Each row is a point on a landscape with many valleys, with its height.
A ball rolls from a point to the lowest of its 2 nearest points, and stops where none of them is lower. Distance is the straight distance between rows; heights are no part of it.
z65: [-1.50, -3.28, +0.40, +0.40, +3.64, +1.88, -1.44, +4.21, +0.82, -0.53, +3.24, +1.22, -0.39, +1.64, -2.58, +0.54, -1.71, +0.13, +0.64, +1.37]  height 673
z459: [+0.26, +1.68, -3.09, +4.86, -0.47, -4.47, -1.77, +1.51, -2.17, +1.39, -0.01, +4.14, -0.46, -1.33, -1.77, -1.47, -1.19, +3.26, -2.20, +0.42]  height 507
z728: [-3.70, -1.56, +1.74, -2.86, -1.70, +0.94, +3.29, +0.84, +0.19, -0.21, +0.41, -4.12, -0.81, +3.78, -4.11, -0.35, +2.77, +0.93, -0.73, -1.57]  height 698
z345: [-0.89, -1.34, +4.44, -3.46, +1.01, +3.94, -0.32, -1.45, +2.47, +0.73, +2.18, -1.82, +0.24, +1.93, -0.34, -1.11, +0.06, -1.95, +3.65, -0.67]  height 648
z386: [-4.34, -0.36, -1.33, +0.75, +0.55, -0.27, +3.57, +0.53, +3.14, -0.58, -2.26, -3.18, +0.47, -0.72, -0.33, -0.37, +1.76, -3.76, -2.42, -1.03]  height 354
z428: [+5.13, +2.51, +0.79, -3.09, -2.40, -1.18, -1.31, -3.66, -3.07, -0.07, -2.45, -0.66, +0.30, -1.47, +2.12, +0.70, +1.99, -0.14, +1.17, +0.67]  height 224
z770: [+2.25, +0.08, +2.02, -3.13, +0.56, +0.32, +1.26, -3.50, -1.06, -1.05, +1.52, -1.68, +0.39, -0.48, -1.20, -1.05, +3.96, -2.43, +1.28, +0.39]  height 214
z249: [+4.58, -2.21, +1.38, -0.74, +1.41, -1.39, -3.24, +0.78, -3.14, -2.68, +2.42, -0.38, +0.84, +2.95, +0.97, -0.06, -0.27, +5.26, +2.17, -0.38]  height 294
z616: [-3.04, -1.62, -1.78, +0.65, +1.08, -0.35, +2.76, +0.89, +2.71, -1.05, +1.09, -1.80, +1.72, +0.26, -0.76, -2.82, +1.08, -1.83, -2.43, -1.09]  height 389
z112: [-0.67, -0.12, -5.23, +2.56, -0.75, -1.31, -2.42, +2.22, -3.35, +0.88, -0.10, +0.86, -1.26, -0.49, -2.15, -0.21, +0.79, +2.07, -2.68, +2.70]  height 513
z594: [-2.26, +0.55, +5.20, +0.50, +0.44, +2.17, -0.34, -2.72, +3.23, +1.70, +1.74, +3.62, +0.78, -1.71, +2.46, -2.94, -2.40, -0.91, +0.58, -3.29]  height 129
z660: [+3.43, -1.41, +2.81, -1.01, +3.70, +2.75, -2.35, -1.75, -1.15, -0.77, +1.52, +0.60, -0.04, -0.61, +0.11, +3.20, +0.00, +1.53, +3.81, +2.61]  height 512
z248: [+0.33, +0.11, -2.87, +0.56, -0.07, +0.94, +0.51, +4.00, +2.12, -0.48, -1.73, -0.82, -0.90, +0.66, +0.91, +3.78, -2.20, -1.96, +0.21, +1.77]  height 220
z697: [-5.16, -0.02, -6.07, +2.75, -0.80, +0.92, -0.82, +4.32, +1.75, +3.06, -0.83, -0.25, +0.69, +1.56, +1.79, -0.39, -1.61, -1.26, -2.38, +1.50]  height 377
z630: [+2.59, -0.26, +0.39, -0.24, -0.31, -1.42, -2.47, +2.22, -3.44, -1.99, +1.04, +1.19, -0.57, +1.45, -0.13, +1.08, -0.73, +4.75, +0.83, +0.33]  height 232
z997: [+2.06, +2.66, +5.56, -2.33, -1.64, +1.54, -1.47, -3.07, +0.52, +4.16, +0.08, +0.48, -0.46, -1.51, +3.83, -1.69, -1.17, -2.70, +1.18, -1.07]  height 505
z61: [+2.30, -2.31, -2.11, +2.24, +2.07, -0.52, -3.68, +0.14, -4.95, -1.77, +1.50, -1.45, +0.24, +0.71, -0.37, +2.05, -1.39, +6.19, -1.78, +2.10]  height 386
z60: [-1.23, +0.87, +0.77, +1.20, +0.10, -2.71, +1.26, -2.47, +0.02, +1.22, +0.36, +5.04, +0.49, -3.20, -0.91, -1.50, +1.45, -0.35, -0.37, -1.62]  height 608
z963: [+4.43, +0.40, -3.19, +7.13, +3.00, -3.51, -1.69, -0.30, -1.64, -1.02, -0.06, +3.23, +1.06, -0.59, +3.16, +3.82, -3.93, +2.71, -0.15, +0.98]  height 439
z472: [+5.49, -0.62, -1.14, -0.98, +0.87, -1.55, -1.09, -1.37, -2.51, -3.39, +1.01, -3.28, +1.96, +1.08, +1.56, -0.53, +1.02, +1.37, +1.32, +0.59]  height 419
z498: [-6.37, -1.18, -3.72, +1.96, +0.22, +2.08, -0.56, +5.56, +2.23, +3.03, -0.89, -2.32, -1.73, +4.17, +0.25, +0.81, -1.89, -0.11, -1.37, +0.81]  height 396
z994: [+3.65, -2.80, +0.27, +0.96, +2.54, -0.35, -3.11, +1.34, -4.75, -3.33, +3.04, -2.48, +0.26, +2.11, -0.78, +0.53, -0.26, +5.52, -0.15, +1.59]  height 342
z807: [-2.36, -0.89, +3.06, -2.04, -0.97, +1.20, -0.98, +2.07, +1.57, -0.39, +1.80, +2.52, -1.03, +1.29, -0.77, -1.88, -1.93, +3.04, +0.42, -1.88]  height 296
z540: [-5.70, -2.04, +1.13, +1.50, +1.40, +0.91, +0.67, +2.35, +1.68, +1.94, +0.31, +3.78, -1.87, +1.05, -3.68, -0.31, +0.41, +1.17, -1.83, +0.02]  height 644
z471: [+4.59, +1.94, -1.61, -0.93, -2.82, -2.71, -0.38, -1.68, -3.53, -1.91, -2.58, -0.77, +0.47, -2.20, +0.27, +1.18, +1.85, +0.97, -0.10, +0.19]  height 292
z658: [-0.43, +0.30, +2.35, -3.46, -1.15, +2.71, +3.35, -0.67, +3.28, -1.46, -1.17, -5.89, +0.11, +3.35, -0.35, -1.65, +0.72, -2.44, +1.56, -0.58]  height 251
z524: [+2.10, -0.03, +0.34, -3.85, -2.44, -0.74, +1.78, +0.85, -0.91, -2.13, +2.04, -2.71, -0.11, +2.79, -0.84, -2.22, +1.55, +1.18, +0.32, -0.97]  height 253
z714: [+0.93, +1.73, +0.80, -4.43, -4.70, -0.58, +2.57, -0.75, +0.48, -1.14, +0.18, -3.39, +0.13, +1.89, +0.08, -3.04, +1.32, -0.56, -0.48, -2.32]  height 343
z707: [+2.53, +0.74, +0.13, -1.66, -0.17, +1.32, +0.87, -3.82, -0.57, +0.04, -2.93, +0.23, -0.68, -3.07, -1.60, +4.48, +2.72, -3.03, +1.77, +2.91]  height 80
z120: [+1.78, +1.98, +1.12, -4.27, -2.88, +0.72, +1.32, -2.90, +1.25, -0.21, -3.50, -1.40, -1.26, -0.47, +0.38, +0.34, +1.80, -3.74, +2.14, +0.77]  height 225
z440: [+0.32, +1.13, +2.09, +0.24, -0.09, -0.87, -0.56, +0.09, +2.64, -0.97, +1.56, +1.33, +2.31, -1.05, +3.19, -3.95, -3.55, +1.24, +0.92, -3.62]  height 511
z527: [-3.86, -0.76, -4.39, +2.05, -1.22, -1.01, -1.58, +2.12, -2.43, +2.92, -1.09, +0.85, -1.75, +0.64, -3.68, -0.48, +2.18, +1.57, -3.72, +2.47]  height 545
z165: [-3.25, +1.42, +5.49, -2.96, -3.99, +4.10, +2.14, -2.44, +2.31, +1.08, -2.05, -3.70, -0.87, +2.08, +0.83, -0.95, +1.55, -0.94, +0.38, -2.52]  height 266
z845: [-2.34, +2.23, +2.87, -1.33, -2.32, +1.63, +3.57, -3.58, +3.29, +1.60, -5.17, +0.82, -1.29, -0.52, +1.50, +2.59, +1.06, -3.46, +0.67, -1.45]  height 234
z289: [-2.10, -1.84, +4.01, -3.60, -1.36, +1.44, +1.70, -0.80, -1.09, +0.91, +2.19, -1.36, -0.60, +3.07, -3.87, -1.63, +3.15, +1.94, +0.75, -1.71]  height 681
z914: [+3.65, +2.24, -3.75, -0.15, -2.59, -2.01, -0.06, +1.04, -1.48, -1.87, -3.10, -0.58, +0.01, -2.25, +0.96, +2.79, +0.23, -0.39, -0.83, +1.39]  height 333
z470: [-4.19, -3.49, +1.83, -0.58, +1.76, +1.79, +0.33, +3.27, +1.25, -0.34, +1.94, +0.74, -0.95, +2.17, -3.85, -0.91, -0.28, +1.32, -0.15, -0.51]  height 660
z613: [+0.35, -1.01, -3.83, +2.50, +0.26, +1.27, -2.02, +0.19, -5.46, -0.52, +0.70, -1.82, -1.32, -1.80, -3.28, +2.86, +0.67, +3.66, -2.52, +3.92]  height 474
z672: [-1.12, -1.28, +1.49, -0.80, -0.56, -0.63, -0.29, +3.33, -0.25, -0.74, +3.81, +2.09, -0.28, +2.63, -1.98, -3.46, -1.71, +4.25, -0.80, -1.41]  height 358
z19: [-5.25, -0.86, -0.09, -1.47, -0.53, +1.28, +2.46, +2.82, -0.03, +0.69, -2.09, -3.73, -1.25, +3.38, -3.38, +1.60, +2.11, -1.04, -1.30, -0.38]  height 716
z232: [+4.16, +0.75, -4.74, +0.51, -0.97, -0.06, -1.06, +1.35, -1.49, -1.64, -1.97, -2.34, -0.19, -1.62, -0.05, +4.98, -0.04, -0.97, -0.24, +3.13]  height 363
z837: [+1.12, -1.71, -2.22, +1.35, +1.48, +2.37, -1.31, -1.03, -3.37, -1.89, +0.26, -2.72, -0.85, -1.51, -4.33, +4.65, +1.18, +1.88, +0.25, +3.68]  height 492
z263: [-2.99, -1.79, +4.87, -3.86, +0.31, +3.30, +1.72, -1.67, +1.17, +1.45, +2.85, -1.35, -0.57, +2.01, -2.38, -1.14, +2.08, -0.44, +1.83, -1.93]  height 664
z327: [+0.04, -1.80, -4.57, +4.13, +2.60, +1.79, -4.16, +0.76, -3.73, -0.32, +1.81, +0.20, -0.58, -1.08, -1.66, +2.12, -1.08, +2.95, -2.40, +3.90]  height 450
z523: [-2.59, +0.15, -5.48, +3.55, +0.93, -0.74, +1.68, +1.31, +1.99, +1.72, -1.58, +2.18, -0.70, -1.24, +0.29, +2.55, -0.23, -4.08, -2.30, +1.78]  height 619
z66: [-1.51, -2.85, -1.12, -0.69, +1.92, +0.47, +2.16, -0.49, -0.56, -1.10, +0.93, -3.34, +0.90, +0.52, -4.21, -0.26, +4.95, -2.90, +0.41, +0.55]  height 136
z669: [-0.48, +0.11, -1.53, +0.78, +0.06, -1.93, +1.91, +1.52, +1.63, -2.25, +2.65, -1.33, +2.57, +0.17, -0.12, -4.93, -0.70, -0.87, -2.38, -2.41]  height 426
z771: [+4.74, +0.93, -1.25, -3.28, -0.73, -1.27, +1.31, -1.38, -1.26, -2.87, -0.23, -3.59, +0.86, +0.34, +0.69, -2.19, +1.84, -1.66, +1.09, +0.48]  height 374
z116: [+1.25, -3.36, -0.85, +0.85, +2.69, +1.54, -1.92, +2.91, -2.06, -1.56, +3.16, -0.98, -0.31, +0.97, -2.79, +1.28, +0.06, +1.84, +1.00, +1.65]  height 685
z256: [+1.07, -1.53, +0.39, -1.72, +2.98, +1.84, +1.31, -1.68, -0.32, -0.62, +0.25, -1.75, +0.12, -0.67, -2.61, +0.50, +3.12, -2.69, +1.89, +1.47]  height 169
z877: [-2.78, -1.06, -4.33, +1.83, +0.08, -0.12, +0.88, +2.46, +0.03, +1.21, -2.03, -0.70, -0.33, +0.08, -0.80, +2.98, +1.31, -2.22, -1.71, +2.72]  height 638
z379: [-3.28, +0.95, -1.88, +2.78, -1.54, -2.63, -1.44, +2.40, -1.27, +1.64, -0.65, +4.40, -1.29, -0.25, -3.32, -3.11, -0.86, +1.91, -3.61, -0.26]  height 462
z103: [+0.52, -1.13, +1.93, -1.26, +2.84, +1.64, -0.56, +0.14, +1.79, -0.31, +1.02, +1.83, -0.05, -0.89, +0.47, +1.43, -0.96, -1.25, +2.53, +0.15]  height 618
z57: [-0.57, -1.98, +3.26, -2.73, +1.40, +3.05, -1.26, +1.21, +2.66, -0.70, +2.20, -0.31, -0.07, +1.93, -0.12, +0.34, -1.60, +0.22, +3.33, -0.38]  height 632
z622: [+0.86, +1.76, +1.60, -3.28, -2.80, -0.53, +2.12, -3.35, -0.58, -0.08, +0.21, -1.55, +0.26, -1.19, +0.16, -3.14, +3.13, -1.69, +0.08, -1.11]  height 291
z433: [-6.49, -1.14, -3.86, +2.11, +1.48, +0.14, +0.90, +2.29, -0.81, +2.58, -2.01, -1.47, -1.01, +1.92, -2.10, -0.43, +3.96, -1.38, -2.63, +1.53]  height 674
z80: [+3.87, -1.55, +2.99, -1.15, +2.96, -0.30, -2.79, -3.75, -2.65, -0.07, +2.86, +0.46, +0.93, +0.17, +1.93, -0.19, +2.01, +1.87, +2.13, -0.13]  height 539
z164: [+0.08, +1.96, +4.27, -1.67, -1.67, +2.79, +0.74, -3.99, +1.82, +4.22, -1.11, +2.92, -0.94, -1.81, +2.94, +0.70, -0.17, -2.86, +1.55, -0.95]  height 564
z113: [+4.77, -0.71, -0.13, -2.28, +1.19, +0.05, +0.87, -2.17, -3.23, -2.51, +3.09, -3.91, +1.03, +2.20, -1.35, -0.61, +3.17, +1.14, +1.51, +1.41]  height 449
z86: [+3.63, +2.12, +1.81, +0.21, -0.21, -4.51, -1.33, -2.55, -0.85, -0.07, -0.70, +1.18, +2.09, -0.46, +4.72, -2.43, -1.48, +1.65, +2.15, -2.93]  height 365
z254: [+0.54, +2.66, +3.68, -2.52, -2.65, +2.43, +0.52, -2.91, +2.80, +1.20, -1.46, -1.28, +0.13, -1.57, +4.24, -2.27, -1.68, -2.56, +1.46, -1.91]  height 417
z11: [+3.24, +2.10, -0.50, -2.78, -2.83, -1.45, +1.45, -0.76, -0.14, -2.12, -2.50, -2.68, +0.62, -0.87, +0.71, -0.74, +0.45, -2.61, +0.11, -0.14]  height 318
z87: [+0.09, +1.04, +4.56, -0.03, +1.07, -1.01, -0.95, -2.96, +0.92, +2.75, +2.88, +3.47, +1.15, -2.29, +3.54, -3.56, -0.90, -1.13, +1.61, -3.50]  height 216
z231: [+0.42, +0.45, -0.69, +4.47, +2.39, -2.66, +0.11, +1.22, +1.72, +0.25, +1.42, +4.91, +0.97, -1.63, +1.31, -0.23, -4.36, +1.09, +0.56, -1.18]  height 560
z12: [-0.32, +1.67, +4.12, -3.25, -3.68, +3.97, +2.40, -2.96, +3.12, -0.29, -1.33, -5.57, -0.16, +1.41, +2.04, -3.26, +1.13, -1.76, +1.30, -1.71]  height 141
z855: [-1.91, -0.59, +0.64, -1.76, -0.56, +1.21, +3.57, +0.48, +2.84, -1.12, -2.82, -4.16, -0.18, +1.35, -0.93, +0.42, +1.62, -3.42, -0.21, -0.51]  height 311
z817: [-4.33, -0.82, -5.33, +1.99, -0.51, -0.36, +1.22, +3.77, +2.00, +0.99, -1.19, -1.82, +0.67, +0.54, +0.84, -1.94, -0.43, -2.39, -3.58, -0.13]  height 293
z557: [-2.38, +2.25, +1.68, -0.79, -2.79, +0.52, +4.04, -2.49, +4.02, -0.36, -4.23, -2.20, -0.17, -1.19, +1.50, -0.31, +1.49, -3.29, -1.00, -2.23]  height 320
z778: [-2.70, -0.28, -4.52, +4.99, +1.79, -0.78, +0.93, +2.59, +2.49, +1.36, -0.19, +3.13, +0.34, -0.65, +0.23, +0.00, -2.64, -2.04, -2.31, +2.03]  height 598
z275: [-1.81, -0.81, -0.28, +1.44, -0.17, -2.00, -1.72, +3.53, -1.01, +0.41, +2.90, +3.33, +0.32, +0.91, -2.62, -4.06, -1.33, +3.06, -2.13, -0.84]  height 407
z560: [+1.24, +1.76, +2.91, -0.77, +0.33, +2.04, +0.44, -4.14, +0.50, +3.14, -0.67, +4.72, -1.68, -2.35, +1.88, +3.79, +0.51, -3.12, +2.77, -0.03]  height 592
z653: [-1.05, +2.58, +1.64, -1.55, -3.69, +0.70, +1.64, -0.70, +3.35, -1.42, -2.59, -0.29, +0.06, -0.81, +2.35, -0.61, -0.89, -1.85, +0.22, -1.69]  height 319
z738: [+3.02, +1.40, -5.61, +3.58, -0.66, -0.10, -0.66, +1.06, -1.45, -0.90, -1.67, +0.13, -0.29, -1.46, +1.29, +6.45, -1.81, -0.28, -0.97, +3.48]  height 387
z424: [-0.35, +1.10, +1.72, +2.57, +1.46, -1.48, +0.11, +0.40, +2.86, +0.25, +1.79, +4.77, +1.31, -1.00, +2.13, -2.07, -5.06, +1.76, +1.09, -4.12]  height 541
z261: [+2.72, +0.83, +1.09, -2.28, -0.71, +0.49, -0.98, -2.08, -1.90, -0.26, -0.66, +0.14, -0.77, -2.02, -0.80, +2.53, +1.24, -0.13, +1.36, +1.33]  height 135
z100: [-3.86, +0.18, -2.74, +3.09, -1.20, -1.12, +1.21, +3.88, +2.58, -0.09, +0.19, -0.76, +1.46, -0.16, +0.43, -3.73, -2.10, -0.29, -3.51, -1.40]  height 206
z753: [+3.44, +0.97, -4.75, +6.86, +1.43, -0.43, -1.42, -0.28, -2.13, -0.45, -0.15, +1.79, -0.45, -1.47, +1.99, +5.18, -2.91, +1.24, -1.35, +3.15]  height 414
z411: [+2.75, -1.26, -1.80, +5.68, +3.23, -4.47, -3.39, +1.97, -0.55, -1.31, +0.39, +3.10, +0.86, +0.06, +2.68, +1.29, -3.37, +3.84, +0.49, -0.65]  height 463
z657: [+1.50, -1.62, -3.17, +5.42, +3.70, -1.04, -3.85, -0.40, -3.82, -0.99, +1.11, +1.02, +0.75, -1.04, +0.28, +2.49, -2.55, +4.98, -2.15, +3.09]  height 423
z654: [+4.26, +2.19, -1.00, +0.53, -1.34, -4.78, +0.10, -2.31, -0.80, -1.44, -1.24, +1.37, +2.31, -2.42, +2.66, -1.07, -0.74, +0.24, +1.15, -1.57]  height 416
z908: [+1.44, -0.85, +0.18, -1.90, -1.67, -1.68, -0.87, +1.39, -2.53, -0.85, +0.91, +0.40, -0.33, +1.10, -1.13, -0.31, +0.70, +1.94, +0.22, +0.08]  height 149
z608: [-1.86, +1.56, +5.98, -3.10, -1.65, +5.35, +0.78, -4.48, +2.37, +3.41, -1.27, -3.33, -1.48, +0.38, +2.10, -1.78, +0.65, -3.82, +1.53, -1.62]  height 383
z972: [-4.38, -0.87, +0.94, +1.78, +0.63, -1.87, +1.72, +0.17, +0.61, +1.81, -0.67, +4.49, -0.80, -1.39, -2.93, -0.56, +1.37, -0.17, -2.22, -0.37]  height 627
z597: [-0.98, -0.26, +2.34, -0.64, -0.09, -2.23, +0.31, -1.24, -1.43, +0.27, +2.86, +3.82, +0.98, -1.39, -0.93, -3.90, +0.63, +2.25, -0.28, -2.51]  height 585
z352: [-3.35, +0.38, +4.87, -1.39, -0.51, +2.52, -0.21, -0.08, +2.89, +0.62, +1.19, +3.11, -0.52, -0.05, +0.83, -1.08, -2.04, +1.40, +0.16, -2.73]  height 222
z959: [-1.94, +0.21, -0.69, -1.02, -2.63, -1.35, +0.94, +1.96, -0.44, -0.52, -1.21, +0.15, -0.34, -0.44, -2.08, +0.10, +0.71, +0.09, -1.47, +0.10]  height 196
z567: [-6.19, -0.71, -2.36, +0.90, +0.93, +0.30, +3.02, +2.79, +0.60, +2.04, -3.03, -3.98, -1.77, +2.60, -1.00, +1.14, +1.62, -1.24, -2.93, +0.18]  height 700
z456: [-1.02, +0.30, -3.40, +0.90, -0.21, -2.42, -0.57, +3.42, +0.46, -0.38, +0.17, +0.21, +0.73, -0.31, -0.53, -1.68, -1.13, -0.31, -1.91, -0.03]  height 90
z509: [+1.31, +0.26, -0.17, -0.74, +0.06, -1.44, +0.32, +1.41, +1.01, -1.75, +1.52, -0.30, +2.09, +0.54, +1.77, -3.30, -2.55, +0.74, +0.06, -2.01]  height 472
z14: [+1.70, +2.52, +0.83, -1.79, -1.92, +1.15, +1.79, -0.15, +4.51, -1.96, -3.11, -1.58, +0.76, -0.47, +3.33, +0.14, -3.01, -3.37, +1.11, -0.99]  height 231
z219: [-2.67, -2.06, -4.90, +1.29, +0.20, -1.12, +1.02, +2.11, -1.33, +1.02, -0.61, -2.79, +0.25, +0.60, -2.28, -0.19, +3.59, -2.15, -2.53, +2.60]  height 655
z408: [+2.94, +1.10, +3.24, -0.21, +2.10, -2.26, -1.77, -4.16, -0.21, +1.55, +0.38, +1.75, +1.36, -1.47, +4.42, -3.22, +0.15, -1.45, +2.08, -2.57]  height 290
z253: [+0.93, -0.19, +2.85, -1.34, +2.54, +2.66, -0.50, -2.72, +0.77, +1.52, +0.29, +3.17, -0.93, -0.98, +0.32, +2.54, +1.05, -2.59, +2.75, +0.64]  height 606
z269: [+0.71, +2.48, +2.14, -2.06, -3.93, -1.85, -0.07, -1.53, -0.66, +0.90, -1.96, +3.10, -0.61, -1.11, +0.89, +0.60, +0.02, +0.88, +1.07, -1.71]  height 611
z67: [+3.19, -2.07, -0.16, +0.07, +3.75, +3.42, -2.32, -0.80, -2.38, -2.13, +1.28, -2.64, +0.19, -0.26, -2.72, +4.67, +0.23, +1.77, +2.79, +2.96]  height 501
z291: [+1.61, -1.66, +2.48, -1.44, +2.14, -1.32, -1.13, -2.14, -1.84, +0.05, +4.48, +1.26, +0.72, +0.52, +0.26, -3.37, +2.25, +2.42, +0.87, -1.32]  height 559
z422: [+2.17, +0.74, -3.88, +2.21, -0.41, -3.12, -1.96, +0.84, -4.48, -1.33, -0.50, -0.33, +0.22, -1.45, -0.13, +1.28, -0.29, +3.19, -2.56, +1.52]  height 550
z85: [+2.42, +2.96, +2.61, -2.19, -1.27, -0.76, -1.35, -2.40, -0.89, +1.89, -0.77, +2.58, +0.16, -1.32, +3.35, +0.00, -1.28, -0.07, +1.85, -1.21]  height 573
z397: [+0.27, +1.75, -1.07, -0.16, -1.73, +1.61, +1.75, +2.89, +5.11, -2.09, -2.41, -0.62, +0.29, +0.65, +2.51, +2.44, -3.76, -1.97, +0.56, +0.02]  height 121
z504: [+0.30, +1.26, +1.78, -2.74, -1.84, +0.66, +2.60, -3.99, +1.53, +1.12, -3.64, +0.50, -1.59, -2.03, +0.23, +3.32, +2.48, -4.37, +1.77, +0.57]  height 143
z463: [-3.13, -1.42, -2.71, +1.25, +0.62, +2.17, -0.24, +5.55, +2.76, +0.72, -0.68, -1.05, -0.92, +3.01, -0.15, +2.90, -3.07, -1.18, -0.58, +1.25]  height 302
z63: [+1.92, +0.26, -2.82, +6.35, +2.12, -4.48, -3.88, +1.47, -2.89, +0.88, +0.70, +3.66, -0.04, -0.76, -0.49, -0.17, -2.46, +5.00, -1.37, +0.74]  height 494
z895: [-2.25, +0.12, -1.32, +3.15, +1.41, -0.56, +0.23, +2.39, +2.64, +0.97, +0.59, +4.04, +0.26, -0.97, -0.24, -0.10, -2.97, -0.07, -0.64, -0.13]  height 578
z425: [+3.92, -1.01, +4.15, -1.70, +3.09, +1.82, -3.67, -3.66, -2.50, +1.06, +0.90, +0.30, -0.35, -1.10, +1.78, +1.77, +1.77, +0.21, +2.89, +1.25]  height 524

Where does a ball stop that starts at each point below?
z470: z908
z459: z594
z963: z707
z567: z12
z895: z12
z57: z397
z80: z908
z85: z397
z657: z908

Call two points neighbours if one is among the 2 nearest of the other. Go from one point of each pair to the other, from neighbour to neighbour, staying as low as possible. Name the highest point that can't be avoided.
z908 and z707: z498
z707 and z594: z654
z456 and z66: z714
z397 and z707: z557
z456 and z12: z219
z456 and z908: z959
